Points, in no order, along strands that fork, close into loops and pass close to each other.
Points whose rows are less than 42.1 apart are linked; no others are. Some points are linked to none.
k748: [  8  14 -25   6   4   3 -12  11  10  17  11   5 -13   8  -5  11   0  -2
 -12  -4  -2  -4  12  10  10   9   2   3   0   5  16  -8  11   3]
k538: [  9   0   4 -11  -5   5  -3   5   9   2  -1 -16  -9  13  -7  18   7  16
   1   5 -15  -2   0   6  -4 -22 -16   2   2 -14  10   6  14  12]
k621: [-15   0  -8  -5 -18   3 -14  -1  -5   9  -9 -10   5  -1  -1  -3  12   9
  -4   5   1  -6   5   5  -5 -17   2 -11  11  -1   5   1   5  10]
k986: [-12   3  -2   2  -2 -16  -4  18  -5  14   7  18  -5  -7 -16  -1  -6  -2
   2  -6   8 -19   8  10   2 -22 -12 -13  -4  -1   8   5   8   5]
k451: [  6   3   4  23  -5   4  15  -6   8  11  13   2  11   6   0   0  -5  -5
   6  -8  -3 -12  12   6   7  -5  12   3  -4  20  -4  -1  -3   2]
k716: [ -2  -7   3   0   7  -2   4  -6 -16 -13   7  -6  -2   0  22  -6   5  -6
   3   2   5  18  -2 -12   6  23  19  11  -1  -6 -15 -11  -5 -10]
k662: [ 13  11 -22   0   5  -3   1   9  24   3   4  -4  -3   6   6  11  -2   9
   0  -3 -15  -5   1  -2  -3  -1  -7  13   6  -3   6  -9   9  15]
k785: [ -5 -20   8  -3 -16  16 -15   3  -9 -11  -5  -6  -1  -5  -9 -12   5  -2
  -4   4  10 -17   2  -4  -9 -10  -4 -11  12 -12   3  18   2  -7]
k478: [ 24  16 -18  19  -3   0   1  -4  22   3   5   2   7  22   6  -4  -1  -9
  -8  11  -2  -9   5   6   3   6  10  -1  -1  13   5 -20 -10   7]
k728: [ 13   4  15  11   2 -14  21   0   5  10   5  10   7  -6  -8   7  -7  -3
   8  -4   5 -13   6   5   6 -19  -2  -5 -13   6  -1   4  -3   8]
k471: [  6  -3   2   1  10   1   3  -7   6   9   0   2  11   7  11   2  -5   3
  -9   7   9  -7   3   6  11   1   0 -12 -15   7   0 -11 -13  -6]
k787: [ -8   8 -14   0  -8   8 -16   2  -3   2  -7 -17  -5   4   2   1  13  -1
 -13   7  -1   4   9   5  -8  10  24  -1   8   2   4 -18   2   2]
k859: [-11  -8   2 -10   5  -1  -6  17 -13   5  -8  11  -5 -12  -7  10 -12  -1
   0   4  -1  -8  -5   1  -1 -12 -18  -3  -5   0  10   6   6  -5]
k14: [  5   7 -18   0  -6  11 -16   6   8   9  -7 -10  -9   3  -1   4  20   4
 -13  -2  -2  -7  17  10  -4   2  15  -5  10  -1   9 -15   6  10]
k467: [  4  -4  21 -10  -2   2   0  14   1  -8 -10  -9   2  -3 -12   3   7   6
   1  -1 -12  -9  -3  13  -4 -28  -6   0  -9  -8   8  11   2   3]
k867: [ 20  22 -17  16  -3   7  -9  -2  19   5   9  -5   1  19   9  -6  -7 -11
  -1   6 -13   5   1  10   4  18  10  14   4  12   8 -26 -10   7]
k189: [ 15  15 -13  13  -8   1 -12   6  19   9   1   1 -10   8 -10   5  20  -5
  -6  -8  -7 -14  14  16  -5  -1  13   0   7  -1  16 -10  10  17]
k876: [  0   4  -6   4  -6  -3   7  16   5  10  13  10 -15  -4  19  12  -6   6
  15   2 -10  -4   2  -6  15   9   2   8   5 -10  -1 -12  14  18]
k673: [ -6  -5   2  -1 -20   2 -11  12  -3  17   6   9  -4  -2  -6  -5  12  13
   8  -7  -2 -16  12  12   3 -30  -8 -26  14  -6   7   2  16  18]
k453: [ 10   1  -7  -1  18 -21  11 -13  -1  -8  -2  -1   0   4  11   7  -6   1
   3   1   5  18  -9 -13   2  13  -6  14  -5   6  -6  -3  -5  -7]
k966: [-15   1  -7 -12   0   9  -7 -13 -13 -10   1 -10   2   4  10 -13   8   1
 -13  -1   1  26   0  -9   3  20  12  -2  18  -9 -10  -7  -7 -16]
k30: [-12  -5  12 -12   2  -7   0  -7   1 -11 -11   3   5  10  -2  -3  -3   3
   1   6  -6   4 -19  -4  -5 -17 -31   7  -3  -6  -4  18 -11  -2]
k695: [ -6   6  -6  -3   2   6  -4  -3  -2   4   2 -16  -5   2   5   5   3   4
 -10   0  -2   9   2   9   1  13  23   4  -7   9   1  -8  -1  -8]
k934: [-13   3  -9   7  -5  -5   2  -9   7   0  -1  -4   8  10   5   0   5   1
   8   5   3   1   0  -5  -4   7   4   1   5  -1  -7  -9  -2  10]
k418: [ 11   5  10   5   0 -14  15  -6   3  -9  -1   0   8  12  -7   5 -11  -9
  -5  11   4  -7  -6   0   3 -14  -8   5 -13  10   5  18  -9  -9]
k70: [  3   6 -19  -1  10   0  -7  13   0  10   1   3  -8  -5  -4   8  -5  -2
 -15  -3   4  -9   8   6   5   6   4   2  -7   9  12   0   1 -10]
k326: [  3   3 -13  16  -2   4   6   4  -8   2  11   3   6  -2  11  -6 -17 -17
   2  10   6  -2   4  -9   8  14  14  10   3  12  -4 -11 -12  -4]
k899: [ -7 -15   5 -12  -2  19  -9   5 -16  -8  -3  -3  -6 -15  -8  -6  -1  -5
  -5   2  13 -13  -4  -6 -16  -1   6 -12   2 -14   3  15  -7  -7]
k363: [ 10   0   2  -4  12  -6   3 -17  -8 -25   8  11  -3   7  17 -12  -4  -3
  -6  -3  -8  35  -8 -18  10  23  -1  14   9  10 -21  -7  -3 -18]
k185: [-13  -9   9  -6   0   8   6  10 -16  16  -1  -4 -13  -8  -1   7   1   8
  21   2   6   1  -4  -4   9   3  -4  -2  -9 -19  -5   8   3  11]
k666: [-13  -8  -1 -18 -15   3 -21   6 -19  13 -11 -14  -6 -11  -1   3   4   9
  -6  10   3  -8   2   3   1 -17 -10  -7   7  -3  14   6  -1   3]
k601: [ -9  17 -16  -5  -9   3  -8  13   8  16   3   0 -19  -3  -4  -5   4  18
  -1  -7   4 -21  14  10  -1   1   7 -16   6   0   3 -12   2  16]
k275: [ 13  12  -8  25  -8  -8   2   4  15   7   5   2  -4   7  -7  -6  19 -11
   9  -9   1 -23  13  15 -11   2  21  -3   2   1   8 -12   0  13]
k655: [ -2  -3   3   9 -19   4  -6   6  10  12   8  11   0  -2  -3   5   9   6
   5 -12 -12 -12  13   8   4 -19  -5 -11  15  -2   5  -2  24  17]
k233: [-10 -17  13 -21   3  10 -11  10 -20 -12 -19   5  -7 -13  -2  -5  -7  -5
   1   6   4 -10 -13  -8 -12  -4  -8  -8   1  -8   7  10  -8  -8]
k691: [  8  12 -16   6  -2   2  -9  -8  11   1  12  -8   3  10  11   0  -6  -7
  -6   0 -18  23  -7   0  10  16   0  28   6   6   5  -5   2   2]
k103: [-11   0 -10  -1   0  -6  -8   7   3  14   0  11   1  -1 -11   8 -10   3
  -5   2  -1  -7  -1   5  -1 -17 -23  -4  -2   4  10   6  11   1]
k553: [ -2  -8   0   9 -19   9 -10   4   3 -20  -1  -7   4   2  -7 -11   7  -1
   4   5   2 -13   4 -10  -5  -7  -1  -2  17  -5  -4  12   7   5]
k609: [-12  -8 -11 -20   0  -1 -19   2 -10  11 -13 -10  -4  -8   6   5   0  16
  -7   3   1   5  -3   1   2  -2 -16   0   6  -1  11  -1   4  -5]
k669: [  9  13  -2   5  -2  -6   7 -19   7   1   8   1  14   0  21 -16  -3  -6
   0   2  -1  29  -2  -9  12  28  14   6  14  -1 -13 -26 -13   1]
k968: [ -2  -5  18  16  -4   8  12 -13   4   2   6   3  17   0   1  -3  -3  -4
   2  -5   0  -2   6   0   3  -7  10   1  -5  14 -15   4  -5   0]
k913: [ -1  14  -9   9 -17 -18  -8  11   7  18  -5  -3 -14  16 -10  -3  24  14
  -6   3  -4 -18   7  22 -10 -23   4 -10  -3   0  12   1  15  13]
k36: [ -1 -18  11 -18  11   8 -13  -1  -3   6  -6 -11  -8   1   1   5   0  25
   9  -3  -9  20 -12   4   7   4 -25   4  -6  -8  -1  -7   5  -3]
k962: [ 17   3   1   1  13  -3  11  -3  15  11   5   5   6   4  -1  21  -4   1
  -2  -3  -6   5  -1   5   6  -9  -9   5 -14   1   6   2   4   6]
k452: [ -8  -6   7  -5   7   0  -5  -8   3  -1   3  -6   3  -4  11  -2  -5   2
  -8  -4   8   1  -1  -3  10  19  -5  11  -7  -4  -3   2  -8 -12]
k948: [ 11  -4  -3  -3  20 -11   8  -6   8   3   0   0   5   6   7  19  -5   2
  -1  -1  -4  14  -8  -5   0   0 -17  14 -10   1   1   0   6  -2]
k678: [ -3  16  -4  11 -16 -18   3  14   5  14   5   8 -10  13  -1   0  14   6
   4   1  -8 -19   6  19  -7 -23  15 -17  -5   4   6  -8  14  19]
k176: [ 21   7 -10   9   4  -5   8 -10  16   3   5   2  10  13  13   5 -11  -2
  -8  11   4  -6   3  -3  13   3   1  -2  -7  12   1 -12 -11   4]
k928: [  4   8  -3  -6   2 -19  14  12   2  -9 -15   7   8  -5 -10   1  -8  -3
   0   4  -3 -13  -9  -2 -16 -24 -14   1  -4   0   8  16   0   0]
k40: [ -9 -15   7 -12  12   4   2  11 -21   1 -13  13   0 -13   0  -2 -15  -5
   4   6   4 -10 -12  -4  -5  -4 -10  -8  -9   2   4   5 -11 -12]
k344: [ -4  -1 -14  20  -9   5 -11  -4  -1 -12   1  -7  11  10  -6 -15   9 -22
   3   0   3  -2   5  -1 -16   7  13   7  16   2   0  -9  -5  -2]
k415: [  8  -4   4  -9  14   2  13   6   2 -14  -8   1   3   2  -2   5   4   4
  13   4   5  -2  -8  -8  -3  -7  -5  -6  -9 -10  -6   4 -10   8]
k830: [  1  -4  -4  -7  14  -4  -1   3  -3   7  -2  -2  -3 -16   3   5  -5   2
  -3  -6  11  -1  -2   1   5  12   1   6 -12  -1   5   3  -5 -12]
k173: [ -3  -3 -10   5 -13  -1  -3   6   6 -15  -7  -9   3   5  -5   0   5   5
  11   4  -4  -8   2 -16 -11 -11 -13   6  19  -8  -2   6   9  16]
k18: [ -3  -3  10  -4  -3   9 -10  13   9   9   7  -1  -5 -11 -17  -2  -2  14
   3 -21  -1 -24  14  12   3 -11 -16  -8   3  -3   7   5  10   5]
k119: [ 2 -5  7 12  0  1 11  6  9 10  9 12 -3 -4 13 11 -6 -2 13  0 -1 -5  6 -8
 15 10 -4 12 -3 -5 -7 -6  8 10]
k24: [ 13   6   2  -3  -8  -7   6  11  13   7   2  -7  -8  10 -22   9   8  14
   5   2 -14  -8   1  13 -14 -35 -20  -8   3 -16  12  10  22  14]
k613: [  2  -2   4   4  10 -19  16 -20  -9  -9  -9   0  10   6   1   0  -5 -12
   3   0  20  -4  -2 -12  -6   1  -5   1  -5  10  -6   6 -22  -6]
k100: [  1  -9   8   8 -11 -13 -15   6  10 -10  -4  -6   8  12  -1  -2  11   3
  -4   8  -5 -14   0   8  -8 -16  -5  -6  -2  -2   9   3  16   1]
k224: [-11   4 -12   1  -6   7  -1   8   5  11   1  -3  -8   4 -15  -4   6  19
  13  -7   5 -20   9  10  -6  -8  -2 -21   3   0   1  -3   3  11]
k327: [ -8  -4  14 -11  10  -7  11  -9 -17 -18 -12   5  -7   7   0   7  -3 -17
  -1   0   0   9 -13 -10  -5  -1  -5  12  -2  -1   4  24 -11 -18]
k208: [ -5  16 -11  11 -16  -9   2  10  12  13  11   9  -6  -2  11   4  -3   0
  12  -3 -12 -15   7   2   2   1   6   5  12  -2   4 -17   8  26]
k381: [ 12  -9  -8  -1   9  -9   8 -15  -9  -1   3   8   1  -2  17  -6   6   3
   5   1   6  39 -13 -10  13  21  11   1  -1  -9 -12 -10  10 -10]
k681: [ -3  -3   7   1   6 -10   3  -8  -6 -21  -9   1   7  13   1   8   2 -17
  -9  -3  -6   2  -6  -5  -8  -7  -3  15   0  10   6  16  -2 -16]
k497: [ 12   1  -4  19  -3   2   4  -6  13   0   9   0   6   5  -3  -2  12 -17
   6  -2  11 -13   8   4  -3   8  19  -3   0  -7   3  -6  -8   8]
k974: [  3   8   7   3   3   4  -6 -14  10  -5   4 -12   8   7   0   2  -2  -3
 -15  -5  -1   0   3   8   1  11  12   4 -11  15   0  -6  -5  -5]
k336: [ -5   1   5  -1  11 -17  14 -18  -3 -18  -3   3   5  12   6   0  -2  -2
   6   3   7  10  -8 -17  -2   2 -13   9  -3   2 -18   6 -16   1]
k710: [ -3  -8  13   8   3   6  -5  -2  -2  -2   1   7   9  -4  -8  10  -8 -11
 -10  -3  -3  -2   3   3   0  -4  -2   3  -9  14   3   7  12  -8]
k503: [ -8  -8  -5 -14   7  -4  -8  -4  -5  -3  -1 -10  -1  -4  19 -12  -1  18
  -6  -4   7  12  -7  -3  10  23   0   6  -2  -6  -5  -8  -2 -19]
k328: [  2  -5   3 -14  12  -7  -7 -14  -5 -23   1   0  -8   4  13  -7   2  13
  -6  -6 -10  34 -13 -13   6  19  -9  14   3   0 -16  -2  10 -15]
k490: [  9   1   5   5  -1 -24  12   9   4  -8 -14   5  12   3 -17 -12  -1  -4
  -1   1   3 -17  -8   8 -13 -21 -18  -4  -7   1  15  24  -1 -17]
k135: [  0  -3  13  -6  -1  17  -6  -6   2 -20   0   0   3  -1   9   3   1  -2
 -11  -1 -15  20  -3  -8   7   2   5  11   4   5 -11   5   4  -2]
k34: [ 12  -9  21   6   2 -15   8  17  -3   5   2   3   8   0 -12 -12   2  -1
   7   1   4 -25  -2  19  -1 -25  -6 -15 -21  -2   9   7  -5  -9]
k388: [  2  11  -4 -13   5 -13  12  14  -3  -8 -14   1  -5 -12 -15  15 -11  -3
  -1   2  -7   0  -7  -4 -14 -14 -11  10  -2  -3  11  13   8   0]
k902: [ -1  -6  -9   6   2  10  -7  -7  -1 -14   0   1   6   3  -3  -3   2 -17
  -6   4  10   2   2  -7  -8  16   9  -4   8   0   1  -6  -3  -9]
k399: [-22  -3  -3 -12   1   5 -11  -7 -12   6 -12  -5  10  -5   4  -6   6   2
 -10   6  10  10  -2   0  -9   9   7 -19   3  -9  -2 -15  -3  -4]
k146: [ -9  -5   8   0  -2  16  15   6  -2  18   5   2 -11  -2   8  11   2  17
  21  -6  -6  -1   1   5  12  -1   1  -4  -2  -9  -7   1   5  11]
k548: [  0  13 -25   1   2   2  -2   1   8   5  -1  -6 -12  -5 -13   1   3   6
   6  -3   8   2   3   0  -6  17  10  -2   4   1   2  -4  -1   9]
k510: [  7   8   8  -3   2  -8  15  14 -11  -5  -6  10  -4 -16 -26   5 -10 -16
  -1  -1   6 -13   3   4 -12 -14   4  -7  -9   3  11  16   4  -7]
k501: [-18  -1   1  -7  -9  18 -10  -9  -1   1  -2 -11   8   0   5  -8   4   7
 -11   3   3  14   5  -4   4  13   6 -10  18 -10  -7 -12   2  -5]
k688: [  6   7 -19   2   1  -5   8  11  12  -7  -1  -4  -1   5  -5   6   3   6
  10   2  -4  -9   1  -7  -8  -9  -5   5   6  -5   3   1   4  15]
k874: [ -9 -16  13  -7   2  13   1   4 -14   3  -1  -5 -13  -6   9   0   2  10
  13   2   6  10  -5  -9   9  15   1   2  -6 -14 -15   1   4  -2]
k520: [  3   8 -28   4 -11   8 -15   6   6  18   6 -11 -13   4   0   9   2   6
  -3  -2  -8   4  11   3  10   9  -5  14  18   2  14  -4  12   6]
k299: [  8  20 -21   4  -6  -4   2   5  25  11   6   3  -8   4  11   5  -1   9
   3  -2 -13 -11   3   5   0   7   4   3   8   1   4 -20   2  21]
k630: [-18  -4  21   3  -4   2   4 -20  -1  -9   0  -1  16   3   4 -14   4   0
  -3  -3   3   4  -1   0  -4  -3   5  -4  -2   5 -20   0 -12  -2]
k252: [ -4 -12  16 -12  19   5   3 -17 -15 -12  -5  11   2   5  17  -3   1  -2
 -11  -2  -1  26  -7  -8   8  10  -7   0  -3   3 -16   0 -12 -21]
k113: [ -5   1   3 -16  -5   7  -3  19  -3  11  -2  -6 -13 -17  -9   2  -1  19
  12  -8  -2 -15   7   4   5 -15 -13  -6   6 -10   5   5   2  15]
k161: [  4   4  -9   5   5  -6  12   4  -3   1   3   7  -5  -9 -10  12  -8 -12
  11   4   9   4  -2 -11   2   7   1   8  -3  -5   1   9   2   5]
k242: [  2   0  -6  10  -8  -8  -2   8   2  -5  -6  -2   3  -3 -19  -6  14  -9
   1  -5   7 -16   4   6 -14 -13   6  -6   2  -5  10  15   6  -1]
k506: [ -4   7   0   6  -2  -2   2 -21   4  -2   3   1  18  -4  11 -11  -4 -14
 -11   2   7  15   3  -7   4  17  12   2   8   4 -11 -12 -14  -2]
k210: [-18  -5   6 -10   5  -6  -1 -14  -5 -19  -9   6   3  15   2  -3  -1   1
   2   7   3  10 -13 -13  -7  -1 -22   0   3  -4 -12  10 -11  -3]
k880: [ -4   5  -8  18  -5  11   6   6   5   7  13   0   1   6  -2   4  -4   0
   9  -4  -7  -9  11   5   4   1  10   3   4  12  -1 -10   7   5]
k296: [ 15   1  -5  10   4   1  16 -15   3  18  10   3   9 -10  18  -3  -6  -3
   4  -4  11   9   8  -4  15  21  17  -3   3   3  -8 -17 -12   2]
k692: [-15   2  -1   4  -4   6  16   5  -4  18   7  12   1  -6   4   3  -6   9
  15   0  -1  -2   2  -1   8  -6   4 -10  -5   2 -10  -1   3  15]
k793: [  5  -6  15   1   1   0   0   6   4   0  -4  -7  10   3  -8  -7  12   4
  -3  -4  -2 -17  -1  21  -6 -23   6 -10 -17   4   7   9  -7  -7]
k99: [ -3  -5   2  -7  -1  13 -10   2   3   4   1  -6  -3 -18   2   7   5   8
  -2  -9  -5   5   8   2   6   3   6   1   6  -7   2  -1   9   7]
k770: [  1   8 -18   8  -9   6  -5   3   7  14  11  -8  -7  -1  10   5  -2  -1
   5  -3 -14  10   3   4  13  14   8  21  11   1   8  -7   8   6]
k885: [-11  -9   4  -8 -12  12 -19  -4 -12 -12  -6 -10  -5 -11   2   2   0   0
  -5   0  -2  12   4 -15  -3   9  -4  11  22   2  -4   3  11  -3]
k436: [  2   0  13   8  -2 -18   8  25  -8  11  12  18  -5  -3 -18  -8   0  -7
   6  -6  10 -24   8  16   4 -27  -6 -18 -13  -7  10   9   5  -1]
k992: [ -2  -5 -16   2   5   3  -5   0 -14 -15   3  -8  -5   0   9  -6   0 -15
   0   0   6   8  -3 -13  -4  26  15  13   9  -3  -2  -4  -8 -15]
k995: [ 20  19 -13   6  -3  -8  -2 -12   8   3  11  -2   3  -4  20 -17 -10 -12
   1   6   1  22  -5  -1  12  29  14  15   7   4  -1 -21 -15   1]
k583: [  2  -3   7 -13  17  -5   7 -20 -23 -23   6  20  -9   9  22 -14   6  -2
 -11  -2  -4  32  -5 -17  14  18  -4   2   8   1 -26   1 -13 -26]
k802: [ -8 -13  17  -5   4   8  -6  -3  -9 -19  -4  -1 -13  -4   9  -5   2   1
  -2  -9  -2  18  -1 -19   2  21  -5  23   5  -2 -24   7   3 -11]
k311: [ -7  -4  -1  13   2 -10  10 -11  -9  -4  -4   0  12   8  -8  -7   3 -10
   7   3  19 -12  -1  -4 -14  -1   6  -9  -8   5  -6   6 -11  -5]
k495: [ -8 -16  17   1   5  15   5  -1 -17  -6   5  -2  -3  -5  14  -4  -1  -2
   1   0   8   6   2 -14  -1  17  14   6  -7  -6 -22  -4  -4  -9]
k675: [  9  -1   7   3  -3  -7   8   9  -9 -11  -4  15   3 -13 -11  -4  -8 -19
  -3   7  12 -21  -4  -4 -11 -12   9 -14  -7   4   6  17  -2  -6]
k768: [ 19  16 -19   9   4  -4  -8  -2  14  -6   7  -2   5  12   4   1 -11 -16
  -7   5 -11   9  -5  -2  -1  11  -3  23   2  11   9  -7  -5   5]
k765: [ -1   4 -11  -4   5  11   5  -2  -2   5   5   0   0 -13   3  -8  -6  13
   3  -1   4  20  -2  -4   5  23  16 -13   2   5 -10 -16   4  -6]
k826: [ -7  -4   9  14  -6   9  -2   9  -5   1  13   0  -1  -3 -12   5  -7  -7
   0  -2  -3 -13  10   6   1  -6   8   3  -5  11   0   6  12  -7]
k633: [ 18  17 -13   6  -2   2  -8   0  17   5  12   1   2  -1  16  -9 -14  -3
  -3   6  -9  12   0   1  11  32  11   7   7   6   4 -32   1   3]
k864: [  8  11  -2  -5  11  -6  -3  -9   3 -10 -11  -4   2   2  -5   8   1 -10
 -19  -2  -1   3  -3   4 -12   3  15   4 -11  19   8   0  -6  -9]
k359: [ 11  -3  14  14 -10 -20  12   2   5 -11   0   2  11  11 -11 -12  -1  -5
   2  12   6 -14  -9   5  -2 -17  -9  -7 -11   2   5  27  -2 -14]
k789: [  1  -4  15  -3   0   3   7  -1  -8 -11  -2   9   2 -16  -4  -3 -13 -14
  -4   6  12 -10  -5  -8  -8  -1   8  -5  -8   4  -5  14 -10  -6]
k269: [ -2  -5  13 -13   2   7  -6   0   5   5  -1 -15  -9   5  -6  14  -1  21
   7   0 -13   7  -7   8   2  -8 -19   4  -7  -6   2  -1   9   6]
k118: [  3  -6   8  -6  12  -5   0  -5  -4  11  -9   5  12  -5   1  -4   1  -2
  -2   5  12 -10  -4  12  -3 -10   2 -21 -20   5   2 -10 -22   0]
k304: [ -9  -2  -4 -11   1  -8   3  -4   5  -1  -6  -2   1   5   0   9  -1   7
   3   9  -5  10 -15 -10  -8 -16 -25   9   3 -14  -3  14   3  11]
k456: [  9  12   1  -8   8  -9   8   5  -3 -11 -13   0  -6 -10 -17  11  -5 -12
  -8   1   4  -6  -3   2 -13  -2   7   2  -9   6  14  13  -3  -9]
k951: [ -2 -10  14 -10  14   5   4 -19 -15 -14   2  10   3  -6  18  -8   6 -15
 -16 -12   5  15  -2 -12   3  10   5   6   3  -5 -16  11 -21 -19]
k247: [ -7  -7   5   3   3  12   1  -1   6   2   0  -4   3   5 -14   2   4  13
  12  -4   3  -7   2   8  -4  -5  -4 -13  -6   2  -3  -1   2   3]
k625: [-13  -2   1 -11   5  -3  -6  -6 -13  11 -13   3   9  -5   2  -5   4  -4
  -7  11  13  -1  -8   6 -10   1   8 -22 -14  -4   1 -12 -14   0]
k629: [ 12   7  11  -7  -2  -9  10  10   9   1  -8  -6   3   3 -24   4  12   3
   2   1 -11  -2  -3  20 -10 -33 -11  -6  -9 -14  15  15   6   5]
k677: [ -5  -7   1  -3  11  19   5  -6  -3   3   1   2   5  -7  -5  -2  -3   8
   5  -2   9   9   0   0  -2   9   6 -16  -4   4 -11  -5  -5  -3]
k228: [ -2 -17   8 -18   8   6 -15  -6  -5 -10  -6  -8  -9   2   9  -4   3  24
   0  -5  -6  29  -9  -8   7  15 -19   6   5  -5 -12  -4  12 -11]
k472: [-14 -11  14  -4  -3  13  -8  -9 -18 -16   0   7  -8  -6  11 -13  -2 -12
 -10  -2   0  24  -2 -22  -3  25   5  14  14  -3 -23   3   0 -17]
k724: [ 21   2  14   9   6  -7  15 -12   8  11   4   6   7  -3  -1  15 -13  -5
  -2  -1   3   1   4  -1  15  -6  -5   2 -12  10   0   4  -4   6]
k72: [ -5  -3   2  -8   0  13  -2  12 -12  -5   3   0  -7 -23  -3  -1 -11  -4
  -7   1   6 -12   0  -4  -7   0  15  -4  -5   0   0  11  -4  -6]
k58: [  8   1   9  -8   9  -9  12  -1  -1   1  -6   8   1   3  -8  10 -18  -7
  -5  11   5  -2 -13   2   6 -10 -19   2 -18   2  12  18 -11 -13]
k983: [ -7   5  -8   1 -14 -11 -15   5   4  15 -15 -10  -4   9  -8  -7  20  11
  -6   8   3 -15   2  18  -9 -21  -3 -11  -3  -4  13   5   1   9]
k933: [  4  -1   6 -14  10  -1  11  -6  -6  -9  -6   6  -8   6  -3  13 -11  -5
  -2  11   1  15 -18  -5   4  -2 -12   6 -11  -1   6  21  -8 -16]
k597: [  6  -3   3  -8  -1  14  -8  -6   7  -5   2  -1   0 -10  10   3   4   6
  -4  -6 -13  28  -3  -6  10  13   6   8   8  -3  -7  -3  13   4]
k385: [ 10   5 -11  16   1   6  14  -8   7  13  10   8   6   1   6   1   1 -11
  11  -1   8  -1   8   0   6  14  17  -8   4   0  -2 -15  -8  12]
k967: [ -3  -4  10   2  -9  14  -8   2  12  12   7   5  -1  -9   3  11   5   4
   1 -13 -11  -5  12   7   8  -1   1  -3   8  -6   3  -6  17  15]
k747: [ -8  -4 -19 -15   4   0 -10   3  -4   5  -6 -20  -9   2  11  -1   5  23
  -1   2   4  10  -4   0   8  13  -2   3   1  -5   3  -3   0  -9]
k941: [-11   0  -3   0  -3  13  -6  -4 -18 -15   2  -1   6  -4  13 -18  -1 -14
  -8   0  -6  29   0 -17  -1  22  13  11  27  -4 -15 -14  -3 -14]
k152: [ -7  -4  -2  22  -7  -7   5  -4  -6 -11   2  -7   8   6 -12 -11   7 -16
  14  -2  11 -11   3  -6 -17   4  12   3   2   1  -6   6   0   2]
k428: [-7 -9 19 -1 -1 13 -1 -1 -1 -5 -4  2  1 -4 -5  7 -4 -3 -3 -2 -7  9 -2 -3
  5 -5 -8 11 -4  2 -8 15  7 -3]
k112: [ 10   4   5   4  13  -9   7 -17  -2 -23   2   4   9  17   9   7  -2 -19
 -10  -6 -13  16  -3 -13   3  -1  -9  25   3  11  -6  11  -9  -8]
k843: [ 12  -2  10  26  -5 -11  15  -5   8  13  11   9  14   5  -5  -4   2  -2
   7  -8   5 -16  10  12   2 -17   7 -15  -8  16  -1   2   2   2]
k156: [ -6  -3  12  -6 -11  -4  -9  15   3  12   1   6  -1  -4 -10  -9   2  17
  11  -2 -13 -17  -3  18  -1 -32 -16 -20  -1  -3   6  -3   5  16]
k60: [ -5   9 -16  -3  -1  13   2   6   2  14   8   0 -12 -10  -1  -4  -1  13
   6  -4   7  -3   7   2   2  17  16 -17   3  -2  -3 -15   2   9]
k234: [ -4  -9  15 -15  -3   9  -6  21  -6   9  -4  -1 -10 -10 -16   0  -4  18
  17   1 -12 -10  -2   7   2 -26 -24 -11   0  -7   4  -2   2  17]

A tip is a point with one link. Name the tips that can be reached along the links from each point below, in the order of the rows.
k677 -> k548
k495 -> k18, k630, k692, k304
k399 -> k678, k506, k802
k583 -> k119, k296, k951, k112

A piece is two or more points that can be reached from each other along the links. Count, over all rows, the pieces, the separate loops (a circle has one, a figure eight two, a Y none), the forks (points with three links) and the tips (points with one).
pieces -> 4
loops -> 1
forks -> 6
tips -> 12
